Each row is a point on a landscape with many valleys, with its height.
From any point a ball rolls to the lowest of the 2 points nearest to it. It stops when none of these is lower. Distance is the straight distance between rows; heights are no part of it.
K527 h=51.2: [144 150 111 134 118 106 118 119 158 137 129 147 110 160 109 145  92 141
 142 168 126 152 117 135 136 152 142]
K668 h=40.8: [205 137 143  39 187 131  98 109 172 163 183  94 123 135 142 164 142 101
  79 133  78 125  68 139 134 141  66]
K410 h=40.9: [108 146 139 140  92  93 125 119 136  98 166 171 125 138 157 101 112 117
 173 128 136 133  99 130 129 105 163]
K459 h=46.9: [ 71 148  94 194  69 116 150 134 144 119 147 168 140 141 143  91 134  97
 186 194 181 142 132 158 141 115 195]
K201 h=67.5: [120 114 117 166 150 164 112 124 102 155  76  70 105 108  83 163  82 145
 131 107 131 127 143 125 151 137 153]
K624 h=59.4: [109  85 160 101 135 118  97 101 120 107 167 123 156 111 187 104  76 103
 169  99 120 152  97  99 117  88 152]
K628 h=26.3: [147 141 162  89 142 106 115 118 120 107 173 132 112 124 150 136 121 125
 127  89  90 110  76 103 121 116 112]
K655 h=79.2: [136 158 141 131 109 150 131 158 113 135  42 136 120 135  82 133 170 166
  99 112 122  89 193 138 110 143 105]
K695 h=17.5: [165 103 151  51 153 111 110 117 136 132 135 136 148 133 161 140 134 109
  93 114  84 145 134 114 104 138  82]
K93 h=29.1: [126  62 103 120 184 125 150 110 101 140 145  82 126 129 125 164 126 123
  78 120 114 159 134 109 139 156  91]
K882 h=61.0: [103  96 147 140 116 121 101  98 103 117 108 136 143  94 172 113  63 105
 187  91 117 151 117 110 115  96 178]
K409 h=69.7: [215 172 169  71 175 167  92 137 136 169  85  80 103 169  92 189 126 156
  63 114  79 122 141 144 117 149 107]
K241 h=76.4: [129 185 144 156  70 162  99 147 135 148  77 145 130  91 107  95 110 136
 180 112 135 107 141 154 132  86 186]
K369 h=70.5: [ 85 189  89 197  73 129 138 158 141 161 104 136  94 110  76 117 150 121
 176 157 172 100 123 168 154 146 168]
K401 h=34.6: [ 89  98 119 131 132  80 145  96  96 111 158 120  93 155 129 156 118 144
 138 140 122 142 105  97 138 155 122]
K40 h=23.7: [128  99 127 108 168 118 142 105  87 137 146  79  89 137 115 185 125 145
  96 106  91 135 108  94 138 151 102]
K171 h=52.1: [162  93 135  60 171 149  97 116 175 148 155  97 157 145 133 142  97 133
 114 164 117 172 124 105 125 125 106]
K777 h=43.6: [123 158 105 162  97 104 140 133 160 114 164 176 120 144 136 103 118 112
 149 161 150 145 106 156 142 129 163]
K270 h=47.5: [132 123 111 138 126 130 126 123 168 119 156 133 140 135 129 116  88 129
 145 165 150 157 114 131 139 116 158]
K181 h=43.7: [124 116 101 168 145  89 158 125 118 113 184 150 104 118 144 122 131  99
  98 104 133 136  93 147 149 145 116]
K801 h=73.5: [132 153 161  81 105 120 104 114 105 135  56 133 106 155 106 158 121 177
 153 130  88 115 161  97  98 144 123]
K218 h=69.6: [ 85 112  80 210 125 112 139 121  93 154  97 120  84 104 109 145 102 104
 139 112 139 131 128 146 152 167 155]
K776 h=48.3: [155 128 115 168 134  98 139 129 135 125 175 181 124 100 156 104 122  70
 105  77 126 145  99 166 146 118 133]
K513 h=5.8: [172 151 109 136 175 137 170 140 147 125 156 106  97 154  82 156 156 162
  64 149 140 125 120 142 147 159  79]
K518 h=29.5: [ 86  99  90 151 118  89 164 107 113 121 116 145 107 185 113 150 157 155
 129 177 150 146 156 112 123 180 101]
K926 h=39.1: [148 108 135 113 145 161 140 158 147 100 162 127 177 104 145  91 132 124
 101 116 144 135 138 130 129  84 124]
K526 h=57.1: [113  90 134  90 117  90 111  98 149 105 164 156 157 168 172 100 104 116
 156 173 139 179 130 115 114 129 130]
K175 h=58.3: [131 100 148  91 124  93  87  93 142 124 159 155 142 136 180 112  69 103
 173 130 108 174  96 114 113 119 145]
K938 h=32.2: [ 74  90  99 164 113  74 163 107  82 112 129 149  97 156 138 142 154 131
 120 131 136 130 132 115 125 173 105]
K758 h=12.4: [157 111 179  36 157 162 101 155 160 113 183 115 201  96 195  87 153  97
 107 101 109 109 123 107  99  75 108]
K671 h=68.3: [105 187 102 189  79 109 114 136 136 163 106 158  91 112 104 125 112 103
 189 143 138 118 104 168 148 142 186]
K851 h=90.1: [ 97 107  83 208  98 140 136 121 135 140 104 154 155  98 153 100  98  76
 155 143 164 167 150 169 140 108 193]
K841 h=65.1: [ 92 120 127 144  96 141 167 156 103  85 102 137 150 145 106 109 190 177
 120 136 155  87 173 104 108 119 101]
K538 h=32.5: [120 112 104 135 141 119 176 120 120 127 114 124 112 176  91 161 171 176
  94 168 143 139 163 107 124 170  81]
K647 h=24.9: [128  80 168  40 158 156 119 138 145  97 198  93 194 125 181  87 162 119
 106 133 133 118 130  95 108  89  91]
K807 h=70.0: [ 83 126 136 136  83  96 143 124 107  95 111 165 129 149 132 110 155 149
 154 131 137 110 148 108 107 129 128]
K397 h=64.1: [ 86 101 121 158 116 129 116 113  77 148  56 108 111 103 110 149  98 139
 156 100 120 122 156 115 130 145 149]
K300 h=35.9: [173 145 128 132 128 110 112 131 137 141 105 179 121 127 126 126 109 106
 100 110 104 145 138 160 124 145 126]
K8 h=58.7: [203 163 151  70 156 124  88 114 161 141 159 112 108 147 121 158  98 135
 112 125  77 124  60 123 125 128 107]
K784 h=23.3: [128 115 147  66 156  82 140  89 121  99 198 115 102 163 148 152 158 133
 108 139 107 133  81 100 123 144  74]
K477 h=33.9: [181 146 181  75 160 119 103 131 111 124 155 135 128 104 165 139 132  97
 106  46  69  99  90 109 109 111 109]
K66 h=59.0: [127  75 152  86 164 171 100 116 111 133  94  71 158 118 143 148  78 146
 133 119 108 146 154  76 109 110 143]
K638 h=64.2: [226 185 162  79 158 143  72 120 148 163 106 103  90 161 102 174  95 144
  91 111  68 118  86 147 122 141 115]
K116 h=83.5: [ 90 160  93 208  76 168 109 144 135 189  52 107 126  76  88 111 115  91
 191 151 183 132 155 186 151 116 202]
K435 h=44.4: [ 76 122 114 191  84 123 147 122 121 100 160 149 139 112 159  89 122 101
 177 138 173 138 117 141 142  86 188]
K199 h=71.9: [107 124 145 115 107 134 123 130 110 116  83 129 134 131 114 133 123 163
 153 126 119 112 157 101 112 123 136]
K756 h=66.5: [ 94 182 113 195  56 120 112 129 128 174 102 167 111  91 135 110 105  79
 223 135 146 134 111 173 141 111 214]
K716 h=87.5: [ 92 132  86 221  72 165 130 135 127 162  67 139 151  72 124  93 122  81
 171 143 177 145 160 185 143  96 199]
K605 h=45.6: [181 125 149  67 162 137 124 143 181 110 204 141 174 111 169  87 164  91
  81 126 126 121 103 149 124 102  72]
K928 h=74.0: [ 95 159  90 202 106 151 155 164 126 147 103 103 101 108  64 124 152 155
 140 141 177  96 142 151 160 140 142]
K76 h=62.8: [102 140 154 147  74 122 102 112 110 132  89 169 136  98 163 100  83 117
 218  97 119 138 128 124 109  89 190]
K191 h=66.9: [ 70 120  96 200 106 125 109 118  86 172  51 104  97  87 101 148  99 105
 176 109 142 122 145 147 144 158 164]
K380 h=36.8: [ 75 133 112 157 109  98 152 118 113 106 156 119  94 151 114 141 125 158
 161 156 150 119 108 104 148 148 139]
K222 h=52.0: [210 142 152  29 191 164 100 136 200 152 176  95 163 132 142 137 149 118
  74 159 103 122 100 137 128 122  70]
K79 h=86.0: [123 105  95 170 130 127 138 134 122 137 102 144 133 117 117 123 112 119
 111 120 139 141 155 147 142 143 137]
K612 h=79.8: [ 97 176 122 172  70 157  95 141 125 169  60 108 115  85  84 117 101 130
 203 130 154 107 133 156 144 110 191]
K502 h=55.5: [ 97 115 132 147 132 171 155 153 111 106 112  82 144 118  95 129 141 182
 128 130 157  95 161  87 135 106 132]
K789 h=61.6: [103  78 142 120 144 159 108 113  80 136  52  83 141 104 126 151  83 146
 143 102 112 131 170  89 112 121 150]
K92 h=27.7: [201 148 140  73 174 150 132 151 189 120 176 126 157 128 130 115 157 118
  67 146 127 123 116 148 127 116  77]
K319 h=26.9: [175 127 126  98 181 145 139 136 140 140 143  96 122 140 102 162 140 143
  66 129 106 132 127 126 136 147  87]
K169 h=48.5: [121 103 116 150 142 173 153 157 136 101 134 103 167 109 116 105 128 147
 109 132 162 124 154 119 137  96 132]
K164 h=73.7: [193 158 172  72 152 175  80 143 134 165  56  97 121 160  97 165 102 167
  97 120  87 128 169 132 103 138 128]
K21 h=38.1: [ 39  78  86 199  97 112 163 119  99  94 133 128 145 152 140 105 142 123
 162 167 190 136 151 118 137 131 151]
K486 h=42.1: [175 101 113 104 183 146 127 134 166 142 156 111 152 127 121 133 115 118
  76 144 128 161 128 142 141 134  96]
K426 h=32.7: [142 167 149 134 132 105 132 130 105 110 153 143  85 113 128 133 130 132
 120  66  96  91  80 117 130 124 124]
K297 h=23.6: [143 140 104 146 165 136 204 144 118 119 136 109  97 164  85 156 197 180
  64 150 152 115 142 123 131 168  56]
K537 h=41.3: [ 50  94 102 183 104 140 151 115 120  90 141 101 152 123 141 100 110 127
 187 167 194 140 131 114 141  97 186]
K731 h=26.0: [166 132 141  88 132  90 120 113 145 116 137 182 135 142 157 120 135 104
 104 116 100 147 125 136 106 137  96]
K65 h=68.1: [ 81 125 118 161  73 132 157 145 117  93 108 158 156 133 127  86 165 151
 152 145 166 108 163 124 116 103 140]
K704 h=27.6: [159 111 161  72 148 157 101 139 159 115 165 123 179 104 164  95 115 111
 118 109 116 138 118 112 111  83 128]
K442 h=35.1: [ 44  91  80 196  87  93 172 129  81 107 116 150 118 155 130 119 173 129
 140 145 166 113 145 121 127 162 117]
K200 h=83.6: [151 176 143 122 123 162 147 155 140 131  62 121 122 162  62 142 184 200
 100 155 144  90 191 124 114 142  90]
K773 h=52.4: [159 119 159  45 150  99 119 112 169 104 199 149 158 142 176 103 167  99
 101 143 120 130 100 133 113 120  62]
K597 h=27.4: [169 121 188  43 166 141  96 139 127 125 176 121 174  91 199 115 157  82
 107  57  76  98 107 102 100  98 102]
K440 h=88.1: [105  85  88 170 121 117 131 113 135 133 104 150 146 127 139 121  88 101
 144 154 149 175 152 144 135 143 162]
K378 h=78.7: [120 126  99 188 155 169 159 156 117 141 114  81 113 111  69 142 134 162
 100 125 164 111 147 138 163 140 126]
K406 h=33.0: [151  91 157  32 179 155 123 134 143 126 177  83 176 129 163 138 170 125
  89 136 108 122 135  92 109 122  74]
K196 h=25.3: [166 105 168   8 171 140  93 115 139 145 147  95 158 137 171 150 144 118
 103 126  72 132 120  91 101 130  84]
K863 h=39.3: [124 155 116 171 133  85 166 131 104 110 163 148  64 121 125 133 151 126
  96  89 118 102  82 138 141 156 106]
K983 h=64.7: [117 184 142 172  58 104 105 121 121 152 107 193 112 103 149 105 107  98
 219 101 121 126 107 155 126 102 193]
K978 h=54.0: [133 173  97 186  78 113 162 154 152 116 128 208 131 128 130  82 171 106
 121 141 154 126 141 185 131 121 142]
K663 h=30.0: [170 134 145  50 178 103 128 101 144 125 195 107 109 144 146 158 161 114
  78 128  90 123  71 123 133 142  57]
K829 h=45.8: [167 158 113 166 131  98 144 138 134 131 129 190 106 118 133 111 143  92
  81  85 117 128 122 177 133 144 110]
K180 h=75.0: [161 167 175  77 118 161  76 133 127 157  51 107 116 153  95 156  92 187
 152 130  91 113 158 111 102 126 145]
K344 h=19.2: [121  97 134  84 153  98 161  97  92 111 147 110 106 161 131 170 165 149
  92 128 101 133 127  93 115 155  75]
K437 h=38.9: [ 73 141 121 162  97  79 132 109 112 104 165 149  96 146 140 126 107 123
 188 141 140 123  87 119 141 135 166]
K140 h=60.7: [116 117 139 132 142 173 168 165  97  96 111  96 155 128 105 129 183 179
  90 116 143  81 175  89 115 114  98]
K278 h=54.4: [162 154 129 104 142 102 108 105 153 132 162 126  95 156 119 158  94 142
 132 144 102 141  75 122 137 145 121]
K954 h=55.6: [140 121 145  63 133  92 116 104 168  94 192 148 144 169 159 110 133 126
 132 168 138 155 101 119 121 125  98]
K324 h=56.1: [145  90 145  72 150 139  96 114 139 136 116 117 159 131 149 133  81 133
 129 139 104 164 139  97 107 121 133]
K259 h=82.7: [148 145 105 165 146 144 138 145 138 143 124 115 104 121  86 141 111 142
 104 127 138 127 128 152 157 145 131]
K277 h=74.8: [116 114 122 161 125 145 136 150  82 134  61 121 127 108  98 133 149 139
  94  88 123 102 179 132 125 140 115]
K266 h=49.6: [ 96 159  81 216  75 109 162 148 136 135 140 190 116 123 134  94 156  83
 150 154 167 130 128 182 148 131 174]
K649 h=72.0: [101 146 127 168  84 152 135 152 115 123  87 141 135  95 108  99 142 138
 152 111 148 101 152 140 133 101 155]
K602 h=71.2: [125 120 141 133 149 160 126 144  88 138  79  80 111 118  89 162 126 164
 101  94 113 102 161 110 133 133 127]

For each start below, name the point where the ball stops.
K277 -> K513
K164 -> K518
K716 -> K758
K180 -> K758
K440 -> K92
K218 -> K513

Call two points neighbours if one is among the 2 nearest of the other. Go from one point of each pair to the other, from neighbour to neighbour, staying as low as possible. Name the highest point that can't be avoided.
K92 and K344 -> K222
K695 and K758 -> K406
K758 and K518 -> K180
K758 and K628 -> K477
K518 and K513 -> K538
